Each scene shows the same named points in several views. A view is turned or mirrored, shifted and resized as a whole, has a little noise and may leave points out.
(in the rows, 128 means zero)

Scene 1
View 1
q411: [127 150 110 130 150  90 148 126 140 111 136 112 122 147 166  93 127 130
 112  97  84 121 107 124 145 158 179 132 172 115 135 139 107 101 123 148
 130  97 125 120 132 147 130 106 122 100 118 120  98 146  83 179 128  93
 135 156 148 121 158 138 159 148 149 144 141]
q654: [126 122  97 105 146 122 127 160 130  89 122 107 119 141 159 123 100 106
 152 142  83 116 149 154 102  92 100 181 121 143 141 145 122 128 127 129
 127  77 161 175 124 103 124 158 118 137 125 126 156 140 155 174  97 115
 155 108 128 138 133 115 128 132 143 148 145]
q116: [134 124  96 124 162 107 125 141 129 100 121  90 130 135 152 105 103 110
 148 130  85 112 135 147 121 124 127 160 131 137 145 144 116 117 133 137
 123  74 156 158 129 123 126 149 135 122 126 117 137 141 140 171  90 109
 146 131 137 128 144 127 139 143 142 148 146]
q196: [171 137  81 128 192  75  84  84 118 123  92  10 173 131 117  57  87  71
 189 102  83 107 112 173 159 188 140 141 102 162 203 139 115  77 170 177
 124  59 171 116 154 188 116 135 184 122 158 111 127 106 150 137  35 123
 132 131 154 125 185 134 157 168 133 141 171]
q813: [145 112  80 155 192 100 118 134 120 103 122  65 139 120 136  85 109 112
 160 135  90 106 137 149 149 150 144 132 114 128 149 156 112 116 148 143
 105  68 158 153 126 131 125 160 162 102 134 108 133 151 144 165  72 110
 148 159 135 122 141 136 147 146 130 158 151]
q814: [130 156 108  98 133 102 132 131 140 109 114 105 126 152 166 108 105 106
 134 108  75 124 123 147 113 130 134 170 150 139 162 135 118 102 120 143
 146  83 145 142 144 135 124 116 112 129 127 126 128 124 119 172 107 107
 141 114 141 133 161 121 145 152 154 135 149]
q370: [131 144 103 140 161  86 147 129 138 109 133  99 125 140 160  91 128 133
 112 102  85 117 113 125 149 161 180 126 164 113 132 141 105 106 126 143
 123  90 133 121 130 145 127 118 133  92 114 117  93 147  88 174 118  94
 133 160 148 122 152 143 161 150 145 148 139]
q601: [147  99  74 160 207 106 116 143 117  98 118  58 143 116 130  84 103 110
 168 144  90 100 147 151 149 148 133 130 103 131 142 158 112 125 154 145
  97  63 159 159 123 126 121 171 167 105 129 110 137 154 154 163  74 110
 149 158 132 127 139 136 141 139 124 159 143]
q650: [128 121  90 137 164 112 140 154 132  92 132 104 117 136 162 112 114 122
 132 136  83 117 139 135 124 123 136 148 137 122 125 146 113 127 132 133
 118  83 148 160 126 114 128 150 130 112 117 118 135 155 127 176 109 102
 148 141 134 128 138 129 138 137 141 152 134]
q130: [126 138 103 110 142 104 136 138 137 107 123 109 120 148 164 111 110 111
 136 117  81 122 128 143 115 123 135 165 146 132 146 141 118 115 125 140
 131  83 148 149 134 129 129 132 117 119 123 125 129 136 121 176 106 102
 141 121 141 134 146 124 144 144 153 142 140]
q707: [122 131 102 135 148 112 147 152 135  98 133 122 115 143 172 118 123 128
 121 128  84 123 136 130 126 126 148 151 155 117 124 147 110 122 123 129
 119  88 140 158 126 112 132 139 119 111 111 126 122 156 106 179 123  98
 145 144 131 128 140 134 143 134 144 153 133]
q596: [ 86 140 120 138 130 121 199 187 153  84 168 195  78 149 204 143 155 169
  62 125  86 128 133  99 117 103 179 145 202  78  71 144 102 143  90 103
 125 111 109 163 107  82 144 122  76  87  80 124 103 183  54 208 197  73
 145 166 130 126 119 138 148 122 153 157 111]
q63: [126 123  94 157 168 104 154 154 139  97 144 122 115 128 165 106 131 140
 113 125  89 112 134 123 141 139 169 130 151 105 108 147 105 124 126 127
 107  90 131 153 120 113 129 141 132  89 103 117 109 170  96 180 133  92
 145 170 132 121 136 141 154 134 135 159 126]
q147: [108 130 105 145 151 111 164 165 144  93 151 150  96 138 178 122 137 148
  94 125  86 122 135 113 130 123 170 136 173  94  93 146 105 132 108 119
 111 100 122 156 110 100 135 133 109  95  95 119 111 172  82 193 153  86
 143 167 135 128 126 139 148 132 141 159 122]
q525: [116 118 101 137 155 121 157 176 134  84 144 138 105 136 174 130 123 142
 115 144  87 116 147 125 121 104 140 145 149 108 100 147 111 141 115 113
 112  91 142 173 113  91 130 153 113 110 104 123 136 169 110 194 137  95
 151 148 124 128 121 131 134 126 142 160 124]
View 2
q654: [114 143 126 113 144 121 148 137 134 111 170 107 128 104 156 155 149  99
 127 129 134 118 145 115 147 154 101 102 122 128 131 146 147 188 116 141
 186 117  87 136 127 100  74  89 172 128 149 150 164 151 116 136 135 112
 159 156  91 151 144 124 127 150 140 176 117]
q813: [144 143 123  99 165  97 124 104 121 124 159  95 122  71 147 173 105 104
 130 157 117 166 131  94 111 109  94 124 134 133 144 111 136 138 115 116
 140 108 108 142 118  92  82 102 138 117 120 139 161 129  93 151 127 124
 142 157  91 140 167 107 154 102 141 149 153]
q814: [ 98 129 118 108 156 134 166 110 108 130 183 101 128 130 124 163 102 126
 131 113 142 132 127 129 144 168 117 115 131 123 116 138 139 144 129 138
 152 103  99 127 126  77 105 110 178 126 128 129 157 142  92 158 129 129
 155 153 114 113 140 120 118 151 167 161 117]
q525: [105 135 132 107 127 123 109 148 125 107 159 121 147 102 182 130 179 112
 151 131 175 109 154 118 119 140 107 120 125 102 125 123 171 168 144 144
 121 108 114 121 129 102  68 129 153 104 120 144 152 136 143 137 129 119
 119 152 122 132 125 118 132 130 137 142  94]
q116: [120 139 125 104 154 115 146 115 120 119 168 101 128  97 141 164 119 107
 133 138 129 142 136 110 131 140 105 113 127 130 131 127 145 159 124 132
 155 110  96 136 127  95  83 101 160 122 131 142 165 140  98 147 129 121
 150 158  94 137 150 113 133 133 148 162 129]
q650: [116 137 129 104 145 117 129 129 120 117 164 107 137  96 158 154 141 110
 138 134 145 127 144 114 123 140 100 116 129 123 134 123 153 158 133 134
 139 108 106 133 127  92  80 110 157 113 123 138 161 137 116 143 128 120
 136 151 108 133 141 113 135 128 145 147 120]
q601: [155 149 122  89 163  91 115 105 125 121 155  99 120  62 154 172 116  96
 128 165 113 165 145  85 105 107  84 121 128 137 148 117 141 145 115 120
 144 106 104 150 120  97  75  93 131 115 122 138 164 126  90 141 126 121
 146 157  81 153 173 107 159  96 132 145 163]
q370: [109 122 115  99 154 124 131  97 101 135 168 105 147 115 134 158 107 134
 148 123 159 144 118 121 108 143 112 141 136 108 119 101 144 110 144 127
  87  95 130 121 123  76 104 140 159 107 100 120 156 125  96 168 119 139
 122 153 134  94 138 115 138 109 159 130 128]
q63: [113 127 130 100 140 114 106 122 113 121 158 115 148  94 164 142 145 118
 153 136 167 131 140 112 102 126 107 133 134 111 130 106 158 138 152 134
  91 101 127 128 128  90  84 136 148 102 108 137 156 127 127 148 124 129
 115 151 129 117 137 113 141 106 144 129 117]
q707: [102 133 124 106 139 126 127 130 116 119 166 113 139 110 158 148 140 119
 140 124 161 123 141 124 121 148 109 122 132 113 125 119 158 153 139 141
 124 103 110 127 131  89  87 127 165 111 119 138 156 137 119 144 126 120
 131 151 121 122 133 120 133 132 149 150 107]
q147: [ 90 121 127 106 124 129 107 141 116 117 157 124 160 112 180 128 170 124
 160 125 190 105 146 127 105 143 115 136 129 101 119 111 171 154 164 141
  87 100 131 115 134  93  84 157 158 100 107 134 155 136 145 149 126 129
 109 150 140 103 118 122 128 119 143 132  94]
q411: [ 99 121 113 101 152 127 135  96  97 135 171 104 144 118 131 153 107 139
 151 118 161 138 123 131 112 149 120 139 139 107 116 101 143 111 150 132
  90  93 129 118 128  74 106 143 161 109  98 119 153 128  98 170 118 141
 123 147 138  85 137 117 133 121 166 133 119]
q196: [147 144 108  89 200 104 177  50 103 148 176  75  99  81  81 215  25 116
 109 154  77 201 104  95 128 130  92 121 139 153 136 119 105 101  91 105
 163 103  96 157 109  67 117  73 154 137 125 124 159 123  30 175 122 136
 176 158  74 131 193 108 153 114 166 165 190]
q596: [ 64 115 132 110 103 143  96 159 115 108 159 134 180 137 197  97 205 133
 174 103 223  72 154 145 107 161 131 133 128  82 107 113 188 161 188 154
  68  95 137  93 142  96  77 178 172  90 104 132 148 138 171 146 129 125
  91 144 167  87  89 122 119 131 148 124  59]
View 3
q63: [151 147 116 131 138 107 144 161 146 132 134 118 146 122 141 141  94 127
 112 124 143 155 101 115 126 119  89 155 125 125 114 144 127 124 106 160
 103 142 112 129 118 123 102 154 137  92  98 138 117 138 125 129 117 167
 104 135 145 160 131 132 117 124 134 149 130]
q525: [125 151 128 101 153 107 152 154 140 129 145 127 160 132 131 166  87 145
 116 120 143 135 103 109 123 114  90 154 100 129 121 146 102 121 122 161
  80 118 120 120 122 137 103 160 136  94 115 117 119 121 123 139 118 157
  93 139 123 161 128 120 112 122 148 148 112]
q654: [119 152 127 115 177 138 146 180 118 115 158 117 146 137 114 172  98 139
 127 129 129 152 115 111 131 114  81 154  73 131 126 127  77 112 113 129
 105 130 157 147 124 184 130 142 109 111 142 132 139 128 124 147 104 118
 128 143  91 138 111 141 114 111 154 126  99]
q147: [128 149 134 114 134 102 143 146 135 121 134 128 157 125 147 153  82 138
 106 110 150 127  99 114 124 112  91 144 127 132 118 150 123 123 120 166
  88 118 104 115 118 110  93 155 146  82  95 120 107 120 130 130 115 172
  88 134 143 164 136 120 115 126 137 158 115]
q601: [174 150  81 137 173 115 149 177 160 164 142  93 133 134 119 143 113 122
 128 163 135 206 118 119 140 112  81 175  98 123 122 127 111 131  97 137
 120 178 137 166 115 191 120 154 108 116 130 160 136 160 103 139 119 145
 135 143 116 142 114 170  99 120 153 126 146]
q411: [148 149 129 156 124 127 127 167 117 112 138 119 131 110 158 123  95 109
 111 115 136 150 102 114 125 123  85 142 148 121 110 140 136 116 100 139
 130 138 103 142 120 115 105 139 125  95  95 153 123 147 137 122  97 152
 130 134 168 155 145 143 145 120 113 145 127]
q596: [102 148 159  98 119  93 147 133 126 105 137 145 174 125 158 161  67 147
  99  88 150  97  90 111 116 113  97 135 134 131 117 166 122 116 130 181
  68  85  93  88 124  70  80 162 159  73  79 100  98 101 143 126 115 182
  65 134 151 176 148  92 124 126 129 172 100]
q130: [136 150 130 133 149 127 137 170 121 116 148 114 141 123 135 150  94 127
 116 121 133 149 106 109 128 116  85 146 107 123 116 137 108 117 105 139
 115 130 126 142 118 149 113 142 117 103 114 139 129 137 133 135 101 142
 128 140 134 148 128 138 129 120 133 133 110]
q650: [136 150 121 124 156 119 145 168 134 129 146 116 148 132 129 157  97 132
 120 132 137 158 108 113 127 114  83 154 103 126 119 134 103 121 109 145
 105 137 134 141 116 156 115 151 121 103 121 137 127 140 123 140 112 144
 119 139 119 148 121 138 118 118 146 132 119]
q370: [155 151 120 154 134 125 129 165 131 116 134 114 127 113 148 124  98 108
 107 122 138 160  98 120 127 123  85 150 140 121 111 141 135 118  92 140
 130 144 104 144 119 121 105 140 126  94  97 153 117 147 135 123 100 157
 133 134 163 156 143 143 137 124 118 143 134]
q814: [124 155 141 147 155 154 130 180 100  95 154 117 133 120 138 146  99 118
 116 114 130 146 106 114 130 119  82 143 106 127 113 124 110 103 105 120
 134 131 139 152 122 156 126 128 106 105 123 147 137 136 142 129  86 120
 149 138 130 143 130 141 148 118 126 125 103]
q813: [163 150  98 130 168 120 144 178 147 148 140 104 140 135 121 151 106 122
 127 146 138 187 117 117 135 116  85 170  97 125 124 130 108 129 100 142
 114 165 137 160 116 184 123 152 113 109 127 153 136 154 106 140 118 144
 134 142 119 144 112 158 107 122 149 133 135]
q707: [132 154 131 124 149 122 140 165 126 122 145 118 147 126 136 151  90 130
 113 119 136 147 104 111 128 115  88 150 115 127 118 139 112 115 112 146
 104 130 125 133 119 138 113 145 125 100 115 130 124 130 132 134 106 148
 115 137 131 155 126 133 123 120 138 142 117]
q196: [183 153  84 194 172 166 122 208 125 133 146  81  93 119 127 113 126  82
 127 156 115 222 116 124 144 129  71 175 113 119 105 112 123 119  69  96
 181 193 145 202 115 213 143 120  83 129 137 201 149 186 120 132  91 113
 197 143 142 129 119 197 142 113 121 102 151]
View 4
q196: [103 105 121 163 111 121 103 124 146 203 134 113 111 127 102  96 165 183
 128 126 162  98  82 143 145 126 167 145 149 176 122 130 131 154 126 126
 131 152 112 144  57 113 159 127 107 150 146 149 125  68 171 156 103 117
 122 141  80 101 129 142 141 167 122 124 141]
q654: [105 115 119 142  72 128 115 123 104 129 127 121 137 128 111 135 172 132
 121 116 142 116 125 142 127 135 150 123 138 126 140 131 143 104 124 129
 131 163 116 145 140 104 140 142 112 146 124 109 109 131 141 127 146 117
 115 134 147 121 151 153 127 135 113 117 106]
q63: [128 121 135 124 108 106 113 120 124 140 107 130 137 159 108 119 137 111
 121 134 113 149 132 156 112 126 140 140 133 142 141 152 140 114 126 124
 124 148 113 147 153 139 132 127 119 145 136 122 126 129 132 131 134 108
 113  91 107 176 135 142 119 142 113 135 133]
q411: [125 123 143 122 108 109 115 110 123 139 115 131 126 158 107 121 143 106
 125 140 125 141 129 147 127 132 136 140 136 152 136 143 145 118 133 125
 127 152 107 154 141 149 127 127 116 142 145 127 128 120 133 125 118  94
 100  92 106 160 115 149 116 157 113 126 142]
q525: [124 125 128 126  88 110 117 124 108 118 111 128 145 152 109 131 145 103
 118 129 114 145 141 152 110 129 139 130 133 129 146 147 142  97 128 125
 125 153 118 147 170 129 126 135 120 146 124 109 117 145 124 123 150 116
 112  95 134 167 142 147 120 130 111 129 116]
q116: [112 115 124 142  89 120 111 125 118 144 123 121 132 135 112 120 161 139
 121 122 139 124 116 144 127 131 153 133 138 143 138 135 140 118 129 127
 126 157 116 144 125 111 141 137 111 145 130 122 114 118 143 135 133 116
 114 121 122 133 143 149 128 141 116 123 123]
q147: [130 126 139 114 102 109 117 115 115 115 106 136 138 162 107 127 137  87
 121 139 109 154 143 151 110 131 131 136 131 136 142 148 143 101 128 124
 122 152 113 149 176 147 123 129 120 144 133 115 123 141 122 115 139  99
 106  82 121 180 127 150 114 142 109 132 129]
q707: [120 119 136 126  94 113 114 118 115 132 115 128 134 147 108 126 150 113
 120 131 125 135 131 149 122 133 142 134 137 141 141 140 143 109 129 124
 128 156 114 151 148 131 130 134 118 144 132 117 118 129 134 128 133 104
 107 105 124 154 130 149 124 142 113 122 124]
q130: [114 119 134 131  94 119 117 117 116 137 118 127 131 146 109 126 156 118
 123 129 133 130 127 142 131 132 142 134 133 144 140 135 141 113 130 129
 127 157 113 149 135 128 131 134 115 146 135 121 121 121 135 127 131 105
 108 109 122 144 129 151 124 146 115 118 127]
q601: [114 107 110 152 100 111 101 139 132 172 114 118 137 130 106 105 153 164
 120 117 123 125 103 166 112 120 164 138 145 150 138 148 130 127 117 118
 126 145 123 142 116 108 153 130 112 148 133 125 117 109 155 148 145 133
 128 120  97 146 159 136 137 132 119 145 120]
q813: [115 110 116 149 104 112 104 131 131 169 114 122 129 138 107 104 148 155
 123 122 127 126 106 161 120 120 161 140 145 152 135 147 130 127 121 121
 127 146 119 145 118 116 146 128 114 149 133 129 118 109 152 148 137 125
 123 117  98 144 148 139 134 141 118 138 128]
q650: [116 116 126 134  91 116 110 123 118 137 116 125 135 141 108 121 154 124
 123 125 125 129 127 152 120 129 147 135 136 140 140 140 140 111 125 124
 125 155 116 148 145 119 137 134 116 145 132 118 117 127 137 130 142 115
 116 112 122 148 140 146 128 141 114 125 119]
View 5
q116: [139 163  88  97 144 128 128 123 124  66 136 134 128 103 117 111 120 161
 117 125 120 105 127 134 168 145 140 127  91 121 146 139 118 126 129 102
  96 115 130 154 112 109 154 150 140 157 112 143 133 117 122 138 154 130
 144 115 122 110 123 110 146 166  95 156 145]
q130: [138 164  90 105 140 125 131 112 124  71 142 139 114  97 120 119 121 167
 102 150 130 117 135 150 168 154 116 118 103 128 127 141 118 128 138 107
 105 115 111 146 112 117 144 149 141 143 123 138 134 128 116 139 150 118
 135 112 131  97 150 124 123 150 100 152 129]
q707: [140 161  83 103 131 131 133 115 133  77 146 139 114  93 123 130 114 170
 106 141 139 126 140 154 174 159 101 120 110 130 126 142 118 129 135 116
 107 107 108 144 115 119 146 151 135 144 132 134 135 125 112 140 154 123
 123 121 135  91 162 135 123 151  99 153 137]
q596: [169 165  61 105 108 124 138 104 160 105 159 145  84  78 118 182 101 187
 100 169 172 154 179 198 202 159  27 116 149 152  76 154 130 126 160 148
 114 100  53 126 121 131 141 159 133 125 183 113 170 137  99 154 157 108
  75 124 169  45 222 198  78 115 103 148 133]
q814: [144 167 109 106 151 122 110  98 124  70 139 142 118 106 124 103 138 157
  76 164 126 109 134 146 158 156 138 118  99 122 127 141 112 131 148 104
  93 132 114 134 108 128 138 149 149 123  97 149 135 132 126 149 144 122
 134  99 132 110 129 109 123 166 106 129 124]
q654: [166 171  78  66 153 134 119 120 131  81 136 124 137  97 103 127 118 165
 117 115 131 108 143 154 185 146 133 143  85 125 130 127 110 124 127 102
  69 113 126 135 120 120 161 144 150 151 115 149 151 100 127 156 168 130
 151 117 129 104 110 108 158 184  88 152 164]
q147: [143 164  70 113 114 128 149 116 137  85 151 141  97  84 127 156 104 178
 113 152 155 140 153 167 189 154  64 113 131 139 106 152 125 126 140 135
 120  97  87 144 123 120 145 156 134 144 159 123 148 131 100 138 155 115
 102 126 146  68 197 166 100 123 100 153 136]
q196: [ 82 148 138 141 153 123 131 128  83  26 126 143 135 120 141  40 156 142
 106 150  84  75  78  83 116 154 209 103  57  99 196 144 114 128 115  79
 127 142 172 183 107  97 142 143 139 163  61 151  74 140 125 101 131 132
 183 105  86 153  90  53 146 167 103 146 117]
q525: [154 169  54  89 125 139 149 131 134  91 146 137 115  86 116 157  95 176
 141 113 147 132 153 162 197 145  82 132 117 137 122 141 124 125 122 126
 101  88 109 151 121 109 162 150 133 167 149 124 150 109 105 138 166 123
 125 135 142  73 165 155 134 141  88 172 161]
q813: [108 153  88 121 134 136 153 145 105  59 135 138 131 100 129  99 115 161
 142 118 117 107 111 119 157 150 142 116  86 120 164 142 124 126 109 105
 118 105 151 176 118  94 156 145 131 183 110 128 108 116 108 111 151 128
 160 131 106 112 137 108 144 150  93 173 145]
q411: [118 151 113 142 125 120 132 108 120  63 145 150  99 100 140 110 131 164
  89 182 132 125 129 145 149 159 107  98 115 128 127 153 125 130 147 120
 134 125 101 152 115 117 124 153 133 129 124 129 117 153 104 123 134 113
 115 108 135  91 173 132  90 126 113 136 104]
q63: [129 157  79 126 119 130 152 124 126  73 149 141 107  93 126 133 111 171
 124 144 141 129 139 151 176 152  85 107 118 131 127 151 131 128 126 127
 125  96 111 159 122 106 144 150 130 156 140 123 127 132 100 120 151 120
 114 129 139  85 180 152 112 121 100 166 130]
q650: [132 163  88 101 137 135 133 126 119  69 137 137 124  99 116 117 119 169
 124 126 130 113 131 140 168 149 125 122  90 127 147 140 115 128 123 110
 106 107 128 156 117 109 155 147 141 159 122 134 124 115 115 127 157 127
 144 121 124 100 139 115 140 157  95 159 146]
q370: [112 152 106 143 122 121 140 115 119  60 143 152  98 100 139 107 128 168
 101 172 130 122 123 138 151 159 108  96 114 130 135 159 128 128 138 119
 140 118 112 161 117 113 128 152 129 138 121 129 113 151  99 120 134 115
 124 118 128  94 178 129  97 128 112 145 108]
View 6
q116: [139 134 145 128 138 105 133 130 137 119 127 110 102 118 139 133 121 134
 127 115 130 110 126 113 143 138 128 112 135 132 123 146 140 129 125 123
 131 101 101 129 102 107 151 121 115 132 129 129 114 138 130 103 123 141
 121 137 128 140 124 129 124 136 125 118 133]
q813: [134 145 147 127 135 104 141 142 133 109 129 108 103 108 138 134 117 143
 130 113 130 101 127 102 146 145 137 127 154 136 127 131 143 127 130 120
 123 104 104 149  98  95 152 122 125 126 102 126 122 145 125 107 123 143
 122 145 140 142 122 133 119 147 123 109 117]
q650: [139 136 141 125 139 109 137 127 133 117 130 110 111 125 141 134 112 130
 134 128 133 111 124 113 138 135 126 114 142 129 120 142 137 128 124 135
 126 107 105 125  97 107 153 123 115 127 129 130 126 136 127 110 122 136
 122 133 130 135 118 133 126 132 128 116 131]
q814: [134 128 144 137 142 111 141 119 144 127 131 116 102 119 142 138 122 124
 130 127 125 117 127 127 143 133 128 114 127 125 134 146 130 125 124 120
 130 114 106 123 110 108 142 117 113 135 137 129 117 137 140 104 116 141
 115 130 128 140 126 121 128 130 119 128 134]
q707: [138 133 139 129 142 113 138 120 134 126 129 113 112 126 143 136 111 122
 137 140 130 114 124 124 138 131 125 116 134 122 124 143 128 128 122 139
 127 115 105 119  99 107 153 123 112 128 135 130 130 134 133 113 121 132
 123 129 132 134 116 132 131 126 131 122 130]
q370: [128 138 141 140 140 121 153 112 147 125 131 117 112 107 145 143 112 122
 135 148 117 113 132 128 143 134 135 132 143 121 145 126 125 116 129 131
 125 129 106 140 108  92 143 113 119 127 123 123 132 140 140 118 110 135
 111 129 142 140 119 120 136 132 121 123 116]
q654: [146 128 141 128 142 104 129 130 133 125 132 112  99 135 141 132 122 127
 126 112 135 115 123 118 144 132 117 100 119 130 116 160 140 133 118 125
 135  99 103 110 103 123 152 124 108 131 144 133 110 131 129  99 123 141
 125 135 116 140 124 130 125 127 128 121 147]
q130: [133 133 141 133 140 113 142 120 138 125 128 113 106 122 145 135 116 126
 132 134 128 115 124 124 143 131 127 115 135 125 128 143 131 125 122 129
 131 113 106 124 102 105 149 120 113 129 133 128 123 136 135 111 117 139
 119 131 129 138 119 127 130 129 126 122 133]
q411: [127 135 141 144 144 123 153 109 151 132 130 121 112 108 146 144 114 120
 137 152 120 115 129 135 141 129 134 131 137 119 148 129 121 118 127 130
 127 132 107 137 109  95 143 114 118 132 129 124 132 136 146 118 109 134
 111 125 142 138 120 117 138 127 121 132 116]
q525: [143 135 133 118 138 117 137 121 125 123 129 110 121 137 145 134 104 124
 142 147 134 116 123 121 130 130 121 111 137 125 113 146 128 137 118 154
 129 112 108 110  89 114 159 132 111 124 139 133 141 133 127 121 124 125
 130 130 133 129 104 139 131 122 140 119 133]
q596: [142 130 129 121 149 129 149  94 129 139 132 117 139 147 154 142  93 103
 154 196 127 126 124 147 120 117 116 114 132 107 124 142 102 130 114 181
 132 134 112  92  87 113 157 131 104 121 158 136 166 126 137 140 116 109
 124 112 136 118  94 139 146 103 147 134 124]
q601: [136 147 146 122 130 102 134 147 132 104 124 107 102 104 136 131 116 145
 130 105 133 101 127  95 147 147 138 125 158 143 122 134 147 127 130 122
 122  97 101 155  91  96 155 124 127 123  99 126 121 145 120 108 128 142
 126 147 137 143 121 136 117 147 125 106 118]
q196: [123 141 159 152 136 100 141 144 155 109 127 119  77  79 133 139 139 148
 112  81 120 105 129 102 165 148 144 136 145 144 152 127 154 113 137  78
 124 104 100 175 121  87 131 106 132 140  95 115  86 152 140  84 117 164
 105 148 136 161 150 107 114 160  98 117 119]
q147: [136 138 133 125 144 124 148 112 133 128 131 113 124 131 148 137 101 116
 148 167 131 115 125 133 130 126 126 120 138 117 125 136 117 127 121 160
 130 125 109 114  91 105 158 126 112 121 141 133 152 133 134 127 120 120
 126 123 136 125 104 136 141 116 137 126 122]

In a view up to two points have been moved. Name them for each view, in the order of its rows, or write -.
view 1 => q130
view 2 => -
view 3 => q813
view 4 => q411
view 5 => q525, q650
view 6 => q814, q654
